A landscape with many valleys, sampled at points; each row gives a point and its height.
A ball rolls from a point to the lowest of its 5 nearest points, and stops where none of them is lower. Distance is the straight distance between rows; heights are no part of it.
j_272:  85 108 113  82  87 116  97 101 105 134  72  73 109  96 149 128  89  98 105 109 105  88  87  93  99  90 121 115 116 126  height 1.36
j_333:  90 104 115  84 105  91 118  94 126  97 118 105  86  70 115  85  40 109 130 135  81 122 104 113 119 116  93  48 126 149  height 1.44
j_68: 130  88 107  83 109  81  99 109  97 105 105  74 113 114 129 108  87  70 109  62  78  93  89 109 114 119 124 117  95 103  height 1.30
j_121: 139 105  95 123 119 106  90 139  58  83  91  91 101 131  73 142 130  88  94  91  85 100  89  79  58 102 123 128  84 108  height 1.25
j_14:  79 116  78 109  99  99  83  99  66  98  59 105 105 110 113  82 102 117  90 106 102 106  83 104 101  87  97 121 109  99  height 1.28
j_841:  87  96 112  77  97  85 114  79 122 103 103 103 107  85 109 108  93 104 119 135 117 107  89  90 104  89 107 101 100  78  height 3.63
j_855:  60  94  70 131 112  95 102  36 100  80  78 134  66  70 127  84  96 130  71 130 114  85 106  93  83  43  41 100 114  76  height 1.42
j_652: 109 102 110 105 101 110  75 116  86  95  84 108 122 124 114 110  83  92  96  90  86  74  79 101 108 114 142 104 108 104  height 0.96
j_497:  49 108 110 110  73 128 130  93 106 122  82  77 102  96 151 119  81 109  85 107 121  49  90 128  92  85  80  67 129 108  height 0.53
j_293: 149  91 111  75 100  79 101  92 102 115 112  89 101 103 107 108 105  67 121  84 113 107 102 111 133 131  99 123  77 100  height 0.98
j_572: 153  98  90  61  97  78  83 111 108 118 118  95 107  96  99 104 105  58 109  82 110 131 125 125 134 127 104 105  53 107  height 2.08
j_113:  59  93  90 111 120 107  88  52 100  94  90 132 101  81  93  56  93 127  93 115 103 102 113  82  98  46  67 111 120  82  height 1.29
j_292:  84  96 103  82 100  93 121  72 149 109 106 107 101  74 117  93  93 112 105 119 117 134 108  86 106  73 108  86 104  83  height 2.40
j_365: 100 114 102 107  90 115  83 130  82 108  66 102 128 124 106  97 105 114 100  93  89  81  83 105 103  98 116 102 114 116  height 0.83
j_132:  52  99  78 115 110  98  94  53  98  84  82 121  86  87 100  72  88 118  79 114  92  92 109  77  99  60  52  95 122  62  height 1.35
j_832: 118  94 117  89  98  82 111 110 117 115 107  77  91 122 130  95  65  79 124  82  95 117 120 132 125 155  95  69 109 146  height 2.22
j_230:  84 120 104  85 106  95 125 102 119  98  99  92  87  75 141  95  57 111 103 147  74 108  93 123 144 108  87  65 128 157  height 1.38
j_924:  61 112 100 115 104 110 115  93 135 128 103  93  86 101 137  81  98 117 106 119  87 114  82 106 113  88  91  85 136 115  height 1.54
j_527:  94 108 109  70  94  97 120 107 124 103 108  81  96  80 129  85  47  95 112 143  84 112  93 129 133 106 101  56 128 157  height 1.87
j_149:  70 102 101 130 105 128 129  85  79 105 105  88  83  80  79  96 127 126  85 100 108  41  67  89  50  62 119 113  89  90  height 1.51
j_829:  50  97  87 113 115 105 108  58  99  89  77 133  78  73 118  83  95 117  75 144 117  89 105  93  96  57  52  99 107  79  height 1.41
j_151:  80  91  76 101 110  99 108  72  97  84 102 102  94  86  78  79 121 123  85 107 103 121 117  57  84  38  73 122 118  54  height 1.84
j_500:  87  92  73 104  91 105  93  64  89  88  86 112  87  92  77  71 102 133  91 111 113 114 122  72 110  54  87 118 117  55  height 2.00
j_6: 126  83 113  91  99  64  86  78  95  99 113 102 107 115  93  96  98  79 124  71  85  88  95 116 103 131 110 117  93  97  height 1.68
j_372: 123 109  93 105  89  95 107 131 129 103  98  79  94 118 161 112  82  87 103  87  84 112  99 133 115 127 112  77 118 125  height 2.47
j_363:  73 100 113 141  94 146 130  73  87  96 111  76 100 101  79  99 122 143  83 109  97  35  75  84  58  51 113  84  90  95  height 2.29
j_216: 107 116 104  87  81 116 102 124 101 123  70  95 125 112 132 127  93  83  93 109  95  84  76 106 112 120 118 101 112 118  height 1.14
j_905: 126  85 115  84 115  72 120 100 130 116 119  97 117 106 107  91  92  80 125  80  99  86  99 105 112 130 104  97  73  99  height 1.55
j_46: 127  81  92  62 118  92  66 108 101 109 121 103 102  81  87 105 101  44  99 105  98 153 141 123 141 115 128  88  66  92  height 2.49
j_56: 122  82  87 111 109  99  75  91 107  52  96 126  56  99  26 126 130 107  92  70 120 118 116  60  69 101  72 120  65  49  height 2.27
j_828:  92 125 115  93  81 116 103 121 113 142  85  86  99  97 164 114  85 103 111  93 104  92  88 111 118 106 131  88 139 143  height 2.26
j_84: 113 100 112  75  87  80 118  90 118  98 104 100  83  79 129  97  51  89 134 113  98 118 115 132 110 139  97  71 111 146  height 1.71
j_406:  74 104  71 119 108 106 116 100  80  91 105  91  84  91  76  83 139 106  81 116  96 102  89  90  75  61  82 137 107  86  height 1.08
j_892: 111  81 114  78 115 118  84 102 126 112 114 104  99  63  90  92 102  57 119  79 110 143 132 104 123 118 102  92  61 100  height 2.01
j_943:  95 104  76  93  82  96 102  67 108  76  95 124  96  95  76  91  98 134  95 103 113 119 116  92 105  80  83 102 107  66  height 4.28
j_178: 119  77 101  91  83  72 103 120  87  96 120  87 114 133  64 106 114  89 100  77  87 102 130 107  87 122  89 117  84  73  height 2.11
j_344: 153 100 113  95  90  86  84 115  77 120  98  88 112 129 120 134 104  39  99  56  68  83  82  94 127 144 124 106  96 105  height 2.94
j_868: 107  93  89  84  92  88 131  82 153  94 106 115  95  81 109 110  93  96 118 116 118 125 108  95 109 112  95  85  78  70  height 2.57
j_258:  90 101 101  80 103  91 105  45 133  88  81 121  89  78  80 113  73 115 110 106 114 116 100  95 109  84 100 101  83  63  height 5.77
j_464:  44  94 135  96  98 115 109  99 100 127  72  97 105  88 125 112  84 105  93 117 107  59  94  95 100  85  97 100 115 131  height 2.38
j_156: 105 112 113  85  95  81  98 116 108 104  89  93  90  93 167  97  65 109 106 112  83 110 105 132 109 118 127  84 131 143  height 2.66
j_139:  84 107 111  83  95  88 108 102 109 125  81  87  99 102 139 122  99  96 107 120  93 103  76 112  93  88 125 114 114 112  height 1.60
j_170:  81 100 106  97 104  88 115  89 147 116 131  98  95  86 122  84  85 121 115 104 105 135 116  89 112  88 100  64 124 102  height 1.33
j_626: 137  91  98 122 136  91  93 133  70  76 113  89  99 136  73 128 119  85  91  90  83  93 109  85  61 113  89 115  72  81  height 1.75
j_599: 108  81 106  97  90  77  80 101 103  83 125 120 108 111  73  85  89 107 111  89  87 102 100 100 101 112 109 103  96  72  height 2.64
j_94:  98  95 102  96  76 105 106  78 139  92 102 123  76  69 113  95  62  92 114  95 114 158 123 121  96 114  88  75  85 116  height 1.39
j_453: 106  96 113 102 107 101  83 121  82  80  89 112 119 128  83  88  95 112  94  99  75  93  82 109  94 102 121 113 111 103  height 1.04
j_846: 135  86 104 106  71  84  89 124  68  99 101  94 111 139  88 119 114  84  91  71  79  89 109 119 101 126 122 114 106  88  height 2.91
j_814:  82 114  71 121  78 128 115 112  61 105  79  74 100  90  95  94 122 124  91  91 107  72  86  90  77  91  97 122 100 118  height 0.97
j_677: 125  80 122  76  96  88  89 115 106 137 103  71 111 111 122  77  68  75 133  61 115 129 130 131 131 147 116  91  96 144  height 2.86
j_313:  83 147 102  90 102  95 117 109 107 113  98  90  87  80 156  92  68 101 118 126  86 101  87 122 138 109  96  65 148 162  height 0.52
j_659:  89  96  85  92 109  83  98  61  91 101  96 115 107  98 104 101  89 123 115 135  99 108  91  97 106  82 102 117 102  73  height 3.69
j_186:  75 115 122 116  72 128 118 105 115 143  94  92 107  93 149 104  86 103  89  86 115  61  93 100 109 109 109  78 134 139  height 1.70
j_624: 119 129 104  88  74 108 101 121 100 111  89  98  89  91 181 116  72  93 110 109  94 105  98 114 116 125 130  85 142 150  height 3.40
j_565: 108 116  91  98  82 126  86 111  63 106  62  99 118 112 103 115  88 103  89 106 105  74  81  90 108 114 114 113 106 125  height 0.99
j_211:  84 104 119  73 104  77 107  79 114  97  90  99 102  95 122 108  78 107 114 137 103 107  89  95  99  84 116 101 108  85  height 2.51
j_109:  86 117  71 136  97 150 136  60  95  97  88  93  90 119 123  79 126 144  65 120 118  45  66  97  57  61  98  83 108 104  height 2.44
j_914: 106  93 110  84  83  84  65  67 130  87 117 132  93  92  66  87 111  76 122  73 106 118 115  97 113 116  94 113  76  67  height 4.52
j_592: 138  76 108 117 102 106  80 157  59  92 102  90 113 141  83 126 115  70  88  73  70  81 107  92  84 110 111 102  87  91  height 2.56
j_800: 134  83  74 119 125  92  82  88  98  64 114 113  77 127  32 122 124 108 111  98 109 116 102  62  60  89  89 126  86  62  height 1.73
j_580:  34 100 109  98 124  95 104  70 108 108  79 106  95  79 121  92  90 108  84 144 108  86 102 105  99  68  58  84 103  83  height 1.67
j_217:  78 121  93 164 121 134  89 102  59 100  91  95 102 115  36 107 128 121 105  94  97  59  82  80  58  94  96 105  84  94  height 2.96
j_284:  78 103  78 100  97 105 110  94  79  80 103 110  94  93  77  78 122 114  85 118 106 115 105  77  97  53  83 129 118  60  height 1.40
j_512:  56 108  80 125 110 105 110  86  96  95  74 126  80  82 117  82  86 116  64 127 116  58  84 106  83  86  65 100 102 101  height 1.61
j_141:  63 107 109 107 116 113  99  91  89 106  73  99 106  78 128  85  81 112  80 125 116  60  75 100  95  75  81 112 108 121  height 2.09
j_317:  98  94  86  94  78  96  93  87 110  87 104 125 104  97  41  94  99 128  80  95 108 113 123  92 103  76  71  90  87  50  height 7.62
j_4:  81 123  94  88 106  93 121  78 133  96 113 101  76  64 137  75  65 105 117 135 102 123 103 102 139 100  73  47 123 125  height 1.07
j_546:  52 106  97 133 108 119 125  91  87  97  96 116  86  77  92  71 122 118  63 105 103  73  81  87  55  49  88 129 101  80  height 1.00
j_538: 116 100 112  84  80  78 118  96 110 110 103  84  93  92 137 105  46  86 123 100  93 116 118 143 119 144 103  67 111 138  height 2.12
j_87: 111  89 104  82 106  87  95  88 127  88 108 112 103 102  99  96  92 100 108 107 105  97  98  98 121 123  87  94  70  81  height 1.10
j_54: 141  88 103 118 109  90  93 167  63  84 104  84 104 132  73 146 126  88  84  84  70  94 112  92  68 107 114 115  80 107  height 1.53
j_526:  98  95  76 100 101 104  98  95  79  79  95 117 112 121  77  86 107 121  96 115 106 105 104  94 103  87  96 102 117  75  height 1.93
j_861: 100 109 114  79 117  84 115 120 129 101  94  84 117 115 134 117  90  79  97 110  91  97  80 114 104 118 118  84  93  96  height 1.50
j_926: 136  73  89 105 118  74 104 114  85  63 114 105  93 119  57 124 119  97 112 103  95 106 110  70  64 100  87 119  85  65  height 1.52
j_97:  71 116  74 126  91 114 114  96  72  98  76 104  85  88 112  75 115 125  90  96 102  88  96  94  73  73  94 129 107  94  height 1.11
j_974:  63  98 107  89 119  98  97  50 143 100  89 118 102  90  85  94  83 126 101 100 122  98  99  74 126  68  88  94 102  69  height 2.46
j_595:  68 114  86 100 104  88 118  80 130 113 113 101  77  78 134  86  98 114 108 123 103 131 106 104 127  90  66  59 132 105  height 0.80
j_860:  52 104  73 121 112  98 105  47 111  87  85 116  87  79 103  62 104 125  72 105  99  86 110  76 100  35  54  98 115  65  height 1.37
j_783:  93  99  89 116 110 108 111 125  88  82 106 106 115 110  72  80 129 122  90 117  83 102  95  73  93  76  90 104 112  78  height 1.13
j_751:  96 123 100 131 110 136  99 126  75 107  92  87 104  90  65 120 131 113 106  85  90  64  81  67  76  75 109 114  88 101  height 0.72
j_945:  92 120  95 113 100 122  99 137  67 100  83  99 123 113  92  86 119 119  87 106  85  90 101  88  93  83 111 114 105 109  height 0.70
j_972: 119  75 109  83  92  66  87 100  78  92 127 106 105 129  78  88 105  98 109  76 101 102 113 104  94 119 105 119 106  78  height 2.33
j_969:  70 119  82 133 101 110 128  99  71 100 105  87  87  78  61 108 129 118  89 107 107  63  84  90  60  66  96 141  89  86  height 1.05
j_634:  50  93  81 133 110  98 104  78 104 101  94 138  86  90 118  64 104 117  55 134 111  76  83  88  82  68  55 110 103  84  height 1.49
j_532: 132  76 125  81  95  90  81 110 110 131 110  92 110  95 113  85  86  76 111  84 122 142 132 131 131 142 126  91  80 128  height 2.80
j_867:  52 102 105 112 112  92 107  39 126  93  91 115  88  69  97 107  85 121  93 127 109  96 107  94 129  51  40  79 105  74  height 1.99
j_32:  76 117  81 131 108 119 111 115  74 101  93  88  92  97  66 114 137 115  97 102  95  83  80  79  74  79  78 137  92  93  height 0.90
j_616: 134  84 105 115  94  81  94 139  64  92 108  78 120 142  73 125 115  84  92  73  81  97 127 106  81 125  98 110  91  83  height 2.31
j_710:  68 127 109  96  69 136 111 105 108 130 100  88  99  98 173 112  91 101  94  81 113  61  74 114 114 114  92  68 149 151  height 2.13
j_244:  72 103  86 110 101 103  91  90  69  96  88 109 101  93  92  70 116 132  89 123 110 107  99  94  89  83  90 134 121  91  height 1.23
j_21: 127 113  99 119 114 118  91 122  67  79  91  93  91 120  71 140 130 110 104  93 102  95  85  72  58  91 135 122  86 100  height 1.19
j_598:  82 117  85 126 105 137 110 132  77 100  92  86 111 104  76 103 143 117  90  96  95  87  89  80  74  80  99 129  96 109  height 0.81
j_573: 108  71  98  97 106 101 114 113 103  69 113 114 104  98  45  87 106 128  98  93 100 113 116  68  79  80  93  98 108  48  height 3.84
j_22:  83  89 135  66  80 109 134  79 138 114 116 123  87  56  99 102  41  67 123 113  94 131 120 129 125 131 104  62 109 139  height 2.62
j_477:  99 115 104  87  98  84 105 107 124 111 103  88  99  89 157  92  80 117 111 112  93 129  98 119 104 115 115  76 117 126  height 1.98
j_192: 111  65 103  85  91  88  75 106  90  78 121 113  97  87  46 116 113 105 107  80 105 107 132  82  77  96  84 118  89  66  height 2.10
j_603:  82 121  79 127  84 134 124  80  85 105  85  84  92  88 116  79 109 120  82  77 110  48  77  78  57  76 124 104 110 110  height 1.83
j_961: 105  78 103 104  85  93  86  95 114  75 112 132 110 116  60  79  95 109  91 100 101  95 107  88 110 102  95  93  83  75  height 4.40
j_903: 119  75  89 100 124  90  97 104  99  70 120 113  93  93  53  92 108 124  99 100 103 100 109  57  84  78  93 112  88  69  height 2.67
j_552:  59 101 105  92 125  95  96  78  88 106  92 110  99  86 106  74  86 127  84 133 100  90  95  97 100  69  82 124 130  97  height 1.45
j_443: 134  95 122  85  89  88  85 106  81  87  98  95 120 115 114 111  95  76 102  86  59  85  72 108  95 129 133 108  96 101  height 1.09
j_959: 118  89 105  95  76  86 109  96 119  96 106  95  79  89 118  85  65  91 120 100 110 140 124 131 117 141  85  75  94 119  height 1.46
j_348:  64 108  88 107 106 110 125  87  91  96  79 108  92  82 134  90  89 120  58 125 134  47  88 115  78  74  58  95  98 107  height 2.06
j_80: 110  91 106  78  91  84 131  91 139  93 100  95 108  97 126 107  84  88 116 116 104 113 100 106 106 118  96  96  90  85  height 1.91
j_31: 160  88 109  78  91  83  95 131  90 129  97  64 113 127 141 111  92  42 105  63  93 110 115 121 141 127 125 105  92 111  height 3.02
j_720: 116 105 103 106  92 113  88 134  63  94 102  94 117 128  96 100 101 113  93  80  74  92  93 105  79  96 136 104 108 102  height 0.94
j_718:  35 103 102 102  87 107 117  94 122 124  87  95  87  79 141 105  97 108  85 120 113  72  87 120  90  81  68  99 120 106  height 2.88
j_325:  79 104 113  70  76  98 156  74 142 114 107 110  91  68 113  89  47  86 102 156 100 121 107 130 138 108  84  33 122 133  height 2.45
j_254: 127 106  86 135 127 111  79 127  62  77  88  95  93 150  72 139 129  97 104  85  93  98  90  91  62 113 117 113  85  91  height 1.72
j_545: 100  91 101  94  81 105 118  89 147  97 104  98  87  77 110 111  96  84  91  97 121 140 124 117 117 120  82  83  68  83  height 1.62
j_2: 114  80 105  99 113  92 100 137  62  83  97  89 115 118  75  97 107 114 101  97  71 107 104 103  61  88 129 111 108  93  height 1.22
j_645:  73  90  81 101 117  98  92  42 110  94  82 117  92  88  86  75  78 135  87 113 109  99 118  76 119  63  81 111 120  71  height 1.47
j_270: 104 101 108  85 103  79 108 110 121  94  99  93 112 117 117 103  98  89  96 122  84  99  80 104  95 115 111  95  92  92  height 1.57
j_960: 140 100 100  72 115  81  76 126 102 115 123 103 118  81  86 106 110  48 101 102 104 133 115 114 152 128 108  90  52 103  height 2.90
j_797:  97  93  87  98  81  98  77  68 131  83 105 129  97  98  52  89  97 104  95  95 114  96 112 100 116 112  87  95  66  61  height 7.96
j_90: 151 101 100  80  96  68  81 104  93 117 118 106 105 130  74 103 126  74 113  70 104  93 102 117 133 138  90 109  84  94  height 2.04
j_25: 158 101 110  85 111  75  90 116  79 107 117  87 109 135 104 117 110  51 106  63  88  88  94 109 135 151 106 101  95 100  height 2.72
j_377: 127  85 117  96  96  88 105 108 134 110 111  80 102 104 124  82  81  69 108  85 106 124 120 117 126 134  90  83  87 122  height 1.66
j_683:  87 144 111  94  76 129 126 125 107 123  94  80  91  65 174 109  64  94 103 117 106  80  83 119 135 116  82  69 142 165  height 1.69
j_958: 132  92 108  82 102  80  82  80 108  97 124 105  97  96  81  94 111  77 120  81 101 125 102 103 117 135 104 115  75  86  height 2.28
j_648:  97 101  81  86 108 104 112  91 117  65  94 107  87  85  33 106 116 127  89  94  94 105 121  59  87  48  63  98  83  53  height 7.32
j_549:  91 120 121  76  99 103 118 126 118 118  98  87  97  71 154 101  47  87 109 137  72 102  89 129 140 103 107  59 128 179  height 1.43
j_533: 142 106  93  78  99  72  61  94 108 117 129 107 111 105  68 112 130  72 116  67 105 118  99 104 138 129 103 109  74  81  height 3.14
j_26: 128  76 126  84 110  90  96 123 113 127 122  72 106 118 141  80  92  79 121  60 103 106 117 122 120 128 122 103  88 122  height 1.89
j_887: 132  98  99  73  96  87  79 125 108 129 111  91 113 105  89  94  99  36 109  96 123 153 130 150 133 144 134  83  59 125  height 1.17
j_108:  81 118  99 152 118 125  82 105  59 105 100  89 102 114  55 121 132 125 118  85 108  85  91  69  45  88 123 131  91 100  height 2.52
j_894:  96  87  83  80  97  85 100  53 123  78  99 112 105  87  91 105  98 114 113 117 112 114 102  95 119  92  93  98 100  65  height 0.87
j_409:  98 111  93  92  93 103  86 111  82  90  66  93 118 120 122 119  95  98  93 126  98  88  83 110 104 101 111 111 109 111  height 1.03
j_498: 125  68  99  78  74  84  80 101  93  95 121 106 107  98  43 110 130  77 102  69 121 110 143 102 101 119  75 112  77  70  height 2.07
j_373:  73  98  76 118 106 105 117  90  81 103  87 103  90  75  73  94 134 110  78 115  86  95  97  63  72  61  68 148 113  68  height 1.34
j_212: 103  83  91 107 140  93 102 117  87  75 118 113 100 105  56  91 118 128 106 114  92 105 103  82  72  79  97 114 100  78  height 1.58
j_942:  92 115  98 129 131 108 100 120  77  78 109 111  96 109  56 115 132 120 101  97  75  90  84  70  72  83 109 129  94 100  height 1.26
j_849: 122  98 124  92  87  90  96 122 119 114  98  87 133 108 142 121  88  70  96  97  68  90  79 109  99 114 138  96 103 116  height 1.27
j_719:  67 115  73 140  94 132 136  74  98 102  93 106  76 108 108  73 115 137  64 133 129  57  62  99  53  57  85  94 106  92  height 2.18
j_193: 146  91 116 109  81 103  80 123  69 101 116  88 121 143  91 122 117  60  93  54  76  92  98 108 117 140 112  98 106  97  height 3.09
j_997: 123 100 103  68  98  73  68 100  96 124 106 113 102 102  90 104  81  33 103  96 112 168 135 153 130 137 146  75  79 123  height 3.30
j_278: 112  83 116  85 105  86  80  91 116 136 117 115 102  98 110  90  74  71 125  95 114 143 128 134 135 143 106  67  87 151  height 3.56
j_620:  64 114  96 103 113 113  98  87  73 105  86 111  99  77 112  69  98 123  79  94 112  75  83  95  80  90  95 133 104 101  height 1.31
j_804:  99 104 110  95  82  99 111 113 129 127  81  83  91 102 155 115  96  92 104 100 105 118  88 111 102 110 138 101 124 131  height 1.76
j_417: 170  97 121  89 101  87  73 133  78 126 109  75 119 134 125 135 107  33  90  61  75  92  95 104 149 142 125  99  94 118  height 2.98
j_282: 148  99 122  97  91  80  83 112  79 109 107  82 120 155  77 111 116  67 106  59  87  95  96 110 126 141 109 110 107  98  height 2.87
j_544:  89 124  83 103  88 125 110  87  65 105  61 102 106  90 123 109  88 115  96 100 113  62  84  99  95 100 106 124 114 119  height 1.32
j_571:  97 133 116  91  77 127  99 122  98 137 104  96  97  79 170 110  72 105 113  98 112  77  82 103 127 120 125  73 149 176  height 2.43
j_653:  72  92 117  94 124  88 100  63 107 105  92 112 110  87 116  98  78 113 115 133 102 106  91  87 109  77  93  98 110  87  height 2.63
j_891: 103  94 101  82  94  86 123  89 131 109 110  81  93  98 140  96  96 109 108 111 104 129  96 116  90 110 110  87 102 100  height 1.77
j_371:  99  96 100 102 121 117 109 139  82  83 110 101 112 114  79  86 124 122  91 111  80 102 103  91  87  84 100 126 108 102  height 0.85
j_627: 130  84  79 138 129  87  83 100  76  74 105 102  83 148  42 112 133  95 103  92 100 112  90  77  44 102 108 111  81  62  height 0.95
j_691: 117  73 104  83  95  99  61 101  95  72 103 117  76  81  42 121 120 101  90  77 109 124 129  81  88  89  73 112  61  62  height 2.42
j_356:  61  99  81 115 108 100  96  83  83  90 101 116  89  85  99  60 116 127  85 112  93  98 108  83  82  66  85 125 123  84  height 1.18
j_118:  49 104 127  94 124  91 102  94 112 125 100  96 108  89 118  94 102 109 103 125 100  91  85  98 109  79  97 110 113 109  height 2.71
j_896:  75 110  85 131  94 126 125  91 100  94  90 105  86  93 104  68 117 129  68  97 117  40  59  95  66  75  82 105  92 109  height 1.63
j_866:  96  92  81 101 103 100 103 110 101  68  96 107 112  93  57  81 121 124  82 115 111 120 119  74 102  69  80 106 114  63  height 2.95
j_559: 121  91 116  77 111  98  81  97 112 125 118 112 104  88  99  89  86  62 109  88 118 159 145 139 137 131 119  86  81 125  height 3.10
j_790: 105 117  82 157 101 122  63 120  58  91  89  80 104 160  48 134 141 109 109  97 103 107  82  94  58 108 124 113  75  84  height 2.73
j_989: 112  82 103  88  99  91 111  97 134 108 111 105  85  85 111  96  93  85 107  96 117 126 108 107 120 127  84  80  61  95  height 1.78
j_853: 115 101  97  93 101  76 116 136 125 108  94  71 110 119 151 104  86  87 103 104  77 107  98 123 111 113 109  77 103 116  height 1.65
j_209: 111  98 108 107 140 119 101 125  70  80 105  97  92 103  74 111 128 118 103 101  86  91  83  71  67  77 116 121  98  93  height 1.12
j_58: 167  98  98  66 107  82  85 124 102 118 118  81 117 114 109 113 114  64 111  75 105 108 107 122 145 138 106 102  67 122  height 2.02
j_92:  55 104  95  96 102 102 114  69 163 107 105 101  94  80 106  98  96 121 105 111 117 123 117  87 128  67  83  72 109  79  height 2.03
j_506:  94 108 127  78 103  87 112  95 117 102 110  97  88  84 135  91  44 101 126 123  84 113 104 137 122 115 119  64 138 158  height 2.05
j_114: 121  91 108  93  79  71  86 107  86 105 122  96 112 135  54 109 126  77 109  60 101  99 109 114 113 140  88 110  89  82  height 2.85
j_970: 112  86 112  97 102  78 101 121 116 110 118  67 111 124 150  86  75  73 118  87  91 112 117 134 118 139  93  68 102 134  height 2.32
j_370: 124  61  97  95 102  88  85 118  87  84 120  93 100 123  43 116 112  90 105  78 103  93 123  91  79 116  72 117  81  75  height 1.74
j_376: 110 101  81 153 122 101  76 118  70  74 100  92  99 161  50 123 151  95 108 102  92 116  85  90  47 110 120 124  80  67  height 1.82
j_460: 111  68 104  88  87  83  96 111  88  76 120 107 110 111  67  90 110 113 106  92 106 111 116  99  76 106 110 106 104  71  height 2.17
j_744: 111 112 108 113  96 129  99 140  71 102  89  96 113 100  83 116 127 107  95  80  93  90  97  73  75  81 135 121  90 118  height 0.51
j_291:  87  97  95 132 145 103  78  96  82  80 116 107  99 121  44 111 132 126 110 107  92 105  85  63  64  75 106 130 101  73  height 3.38
j_611: 103  93 109  92  82  97  50  76 111  85 119 124  87  89  49 102 121  83 112  72 107 137 130 115 110 104  96 116  85  60  height 3.62
j_948: 133  84 120  74 105  96  94 105 118 118 125  99 107  86 106  82  98  61 116  73 115 122 117 111 126 128 103 111  66 108  height 1.59
j_221:  89 135 111 103  81 122  98 116 113 133  90  91  97  79 167 115  83  97 105 101 117  83  78 107 135 109 115  76 143 159  height 2.30
j_984: 124 100  98  74  98  94  64  86 106  79 113 114  91  85  72 117 121  65 118  73 112 135 107 123 126 117 109 109  60  79  height 3.46
j_391:  99 100 103  87  94  93 117  81 138  87 106 116  74  75 126  72  58 109 120 107 111 142 120 107 107 122  99  64 115 125  height 1.24
j_246: 127  90 122  98  82 110  74 110  89 104  87 113 131 111 117 126  92  80  97  82  66  74  72  95  99 119 141 108  99 115  height 1.06
j_750:  98  89 109  84  97  66  84  91 104  80 114 113 107 121  86  89  95 100 115  92  86  85  88 102 107 110 120 109 102  85  height 2.25
j_643:  41 108 109  99 112  93 111  81 131 121  98 103 100  87 116  95 106 116 101 136  97 108  97  85 119  68  71  86 116  84  height 2.77
j_161: 106  72 107 101  82  94  90  85 111  78 119 119 101 107  39  88 106 122  89  95 108 107 122  92  96  93  83  98  83  60  height 5.18
j_397: 104 101  96 102  99  89  86 107  97  83 101 109 116 127  82  90  99 115  91 124  83  99  89  97 107 100  95  98  98  88  height 1.48
j_566: 116 101 107  97 108 113  93  81 152  82  98 119  90  75  73 105  98  71 105  80 112 112 112  93 120 116  77  91  61  77  height 3.34
j_805:  98 122  71 118  65 138 109 112  63 109  67  81 111 110 107  99  99 108  86  87 107  74 102  88  94  97 102 108 102 115  height 1.16
j_633: 136 103  99 117  98 109  95 141  62  86  97  88  96 109  83 125 128 103 102  86  71  96  98  81  64  88 133 125  94 109  height 0.73
j_343: 123 103 113 100  85 104  94 146 126 112  96  84 123 115 169 110  82  64 100  87  74  94  94 118 114 131 134  79 107 132  height 2.53
j_640:  78 108  82 120 109 143 125  81  81  94  78  90 102  83 138 113  85 124  66 113 124  34  74  89  72  86  94  63 102 127  height 3.22
j_728: 104  76  95  97 111  93  90 117  87  81 114 111 120 131  70  79 111 127  99 107  88 106 102  84  85  90 103 106 109  82  height 1.64
j_72:  69 107  88 134 106 123 136  95  91 106 106 107  90  80  89  76 121 131  76 100 118  58  83  91  56  61  92 119  93  89  height 1.20
j_82: 136 112  91  77 104  88  56  86 106 102 109 115  99  79  81 103 138  59 112  78 107 133 111 106 128 124 103 105  68  82  height 3.48
j_340: 108 121  92 143 123 117  76 110  63  89  99  90  95 133  58 129 139 122 113  98 100  94  85  74  41  85 134 140  99  93  height 1.88
j_362:  75 117 117  61  91  91 133 104 112 116 101  82  96  62 137  98  58  92 107 150  81 110 104 142 145  94  84  49 129 151  height 1.86
j_975:  90 109  86 125 101 142 118  71  78 100  88  95 104  83 123  84  86 126  86  85 126  39  80  81  71  88 112  97 109 127  height 2.21
j_133: 121 129 116  89  64 112  94 138 115 134  84  82 110 105 167 141 104  87  98 108 108  97  85 111 112 119 132  91 120 134  height 1.80
j_355:  83 114  80 121  85 136 128  86  80 105  97  89  98  84 106  77 115 125  82  76 116  52  76  97  55  78 108 118  96  98  height 1.56
j_889:  80 121  89 135  98 127 128 107  72 102  91  79 100  89  69 121 126 110  95  86  89  63  73  82  73  84  90 115  81  95  height 0.84
j_621:  93 105 113  98  91 109  87  83 117 116 100 122  97  89 102  96  81  51 104  81 112 152 138 134 144 141  89  62  87 122  height 3.51
j_231: 115  86  97  96 113 112 101 104 118  67 108 125  95  88  33 109 102 121  98  90 105 106 120  60  77  80  84 105  81  74  height 4.43

Where does a ball stop that starts at each point below?
j_545 => j_595
j_832 => j_595
j_829 => j_744
j_216 => j_744
j_118 => j_744
j_645 => j_744

Call two points neighbours if one is among the 5 nearest of the other. Go from one point of each pair to the other, from neighbour to neighbour, staying as low as possible. Name the highest point that can't be avoided.
j_87, j_293 => j_905
j_887, j_313 => j_572
j_313, j_595 => j_230

Write out the way that a ball takes from each point below.
j_828 => j_804 j_272 j_216 j_565 j_365 j_945 j_744
j_317 => j_866 j_783 j_371 j_945 j_744
j_677 => j_377 j_959 j_391 j_4 j_595
j_538 => j_959 j_391 j_4 j_595
j_599 => j_397 j_453 j_365 j_945 j_744
